A landscape with many valleys, sampled at points; each row gives a point and its height.
A ball rolls from a point to the lowest of its 3 nearest points, and stops where none of them is lower. Distance is the straight distance between rows; heights are no part of it.
K140 h=13.4: [158 114  97 102 155 125 116 135]
K421 h=17.0: [154 105 151 133 108 142 120 154]
K240 h=1.2: [145 135 100  86 187 106 128 123]
K117 h=44.1: [124 115  77 110 119 178  75  91]
K414 h=27.7: [102 134 125 109 130 149 143 143]
K517 h=28.1: [113 123  99 101 123 115 116  40]
K544 h=13.6: [172 111 133 146 124 115 110 141]
K954 h=51.8: [152  99 101 116 108 185  88 132]
K843 h=10.0: [111 160 112  96 167 115 148 116]
K519 h=35.6: [ 81 153 124 128  87 157 130  92]
K943 h=17.3: [105 133 135 102  84 134 139  40]
K313 h=38.7: [167 103 127 182 104 119  77 135]
K493 h=29.1: [109 136 152 128 115 162 145 154]
K84 h=40.8: [109 110  84 114 107 182  95 100]
K323 h=22.8: [103 143 114 107 140 105 146  76]
K771 h=19.8: [110 137 109 107 106 125 129  58]
K754 h=14.9: [119 106 184 164 102 133 154 168]
K767 h=20.5: [128 131 173 139 127 110 172 171]
K132 h=32.8: [ 58 133 154 145  85 189 156 151]
K586 h=56.4: [164  97 116 131  99 160  93 134]
K618 h=45.1: [123 105  97 131  89 198  93 128]
K575 h=9.0: [116 147 133 105 154 125 154 142]
K170 h=13.2: [123 138 103 111 138 134 124 118]
K853 h=43.6: [161 125 133 187 142  68 105 152]
K585 h=40.9: [105 120 110 120  89 192 100 130]
K17 h=26.2: [204 114 111 119 164  88 102 128]
K930 h=27.9: [101 122 172 137 111 155 161 180]
K194 h=24.5: [133 133 181 170 125  99 148 170]
K107 h=9.6: [138 132 130 103 167 116 139 142]
K511 h=61.4: [159  82 130 144  87 167  99 149]
K882 h=11.1: [157 145 142 109 176  89 150 149]
K732 h=25.6: [120 125  89  99 142 138 108  93]
K778 h=34.5: [119 123  90 105 124 135 107  52]
K244 h=23.5: [108 135 156 123 130 140 170 167]
K479 h=32.3: [207 123 107 104 183  70 113 128]
K115 h=28.3: [ 73 152 145 129 119 158 155 143]
K355 h=39.8: [150 138 160 174 141  68 142 157]
K555 h=13.0: [144 122 132 117 138 141 128 141]
K340 h=36.3: [138 143 186 145 155  81 176 177]
K226 h=31.6: [142 121  76  96 157 140  97 101]
K907 h=36.0: [106 122 125 125 102 175 123 138]
K779 h=17.2: [170 125 127 116 157 104 133 158]
K846 h=37.3: [150 118  67  87 185 110 106  93]
K839 h=28.5: [117 125 189 172 127  87 165 177]
K391 h=7.7: [118 164 129  90 178  99 175 149]
K553 h=31.3: [101 134 114 115 118 159 123 124]
K255 h=35.2: [104 133 100 114 120 164 116 105]
K360 h=1.9: [ 93 163 169 104 106 109 181  65]
K933 h=9.5: [ 77 157 155 110  85 126 170  71]
K831 h=30.6: [182  84 112 160 101 136  81 136]
K86 h=19.4: [112 147  97  98 143 127 127  89]
K617 h=19.5: [189 125 125 120 165  91 114 142]
K543 h=46.8: [187 116 122 156 160  63 113 140]
K595 h=8.0: [163 112 144 149 126 120 120 157]
K332 h=43.9: [179 124 146 151 155  71 140 148]
K388 h=34.9: [119 134 159 194 127  71 130 170]
K564 h=30.5: [ 82 145 122 114 117 151 144 118]
K164 h=44.7: [115 102 128 134  90 195 108 151]
K889 h=28.7: [134 119 159 185 114  98 118 156]
K181 h=25.1: [138 102 160 155 103 147 117 163]
K219 h=11.9: [ 70 166 138 122 130 124 161 112]
K458 h=49.3: [142 131 111 206 150  69  77 147]
K126 h=10.1: [ 85 168 132 107 156 114 152 114]
K942 h=14.1: [182 135 124 108 180  87 133 153]
K724 h=39.5: [ 98 129 104 108  93 161 106  82]
K888 h=15.6: [133 114 166 152 120 135 150 169]
K616 h=42.1: [165 129 139 172 133  80 113 144]
K729 h=47.7: [155  99  82 100 124 166  87 115]
K8 h=38.0: [119 118  75 106 118 150  90  54]
K212 h=14.2: [ 82 158 124 111 114 130 157  76]
K760 h=39.4: [151 144 163 151 147  75 156 166]
K411 h=12.0: [144 118 149 139 128 120 139 162]
K983 h=51.5: [120 130 125 202 141  72  96 164]
K746 h=33.3: [ 73 140 131 133  76 187 127 116]
K215 h=46.7: [159 118 112 195 137  86  79 144]
K61 h=31.2: [ 78 130 144 130  98 182 147 139]
K342 h=7.9: [133 132 115 105 159 129 133 132]
K996 h=22.7: [144 103 134 131 119 144 114 147]
K367 h=20.4: [181 106  95 103 154 134  94 123]
K290 h=30.4: [ 65 142 141 127 107 170 147 128]
K9 h=9.1: [ 90 182 140 108 167  93 180 129]
K578 h=48.9: [149  91  88 125  95 192  82 122]
K294 h=13.3: [112 143 137 103 103 120 154  48]
K520 h=31.8: [127 117  71  99 133 142  97  81]
K227 h=22.1: [131 136 159 123 141 116 169 168]
K965 h=50.8: [139 120 102 200 168  80  69 162]
K514 h=26.1: [ 93 141 141 120 129 150 151 143]
K537 h=9.7: [117 163 153 100 182  94 191 173]
K744 h=10.2: [112 136 170  80  87 134 184  55]
K258 h=20.8: [173 100 118 139 122 128 100 140]
K499 h=8.6: [ 95 152 149 112  89 121 161  62]
K124 h=40.6: [117 108 144 134  91 182 123 155]

Two balls start at each pair of points below. Name the first point that both come to, or write -.
K117 and K226 -> K732
K517 and K323 -> K499
K839 and K244 -> K411
K8 and K729 -> K520

Where does a ball stop that starts at each point below?
K943 -> K360
K479 -> K342
K778 -> K360
K227 -> K595
K124 -> K595
K930 -> K595
K760 -> K595
K86 -> K342
K132 -> K514
K212 -> K360
K746 -> K514
K61 -> K514
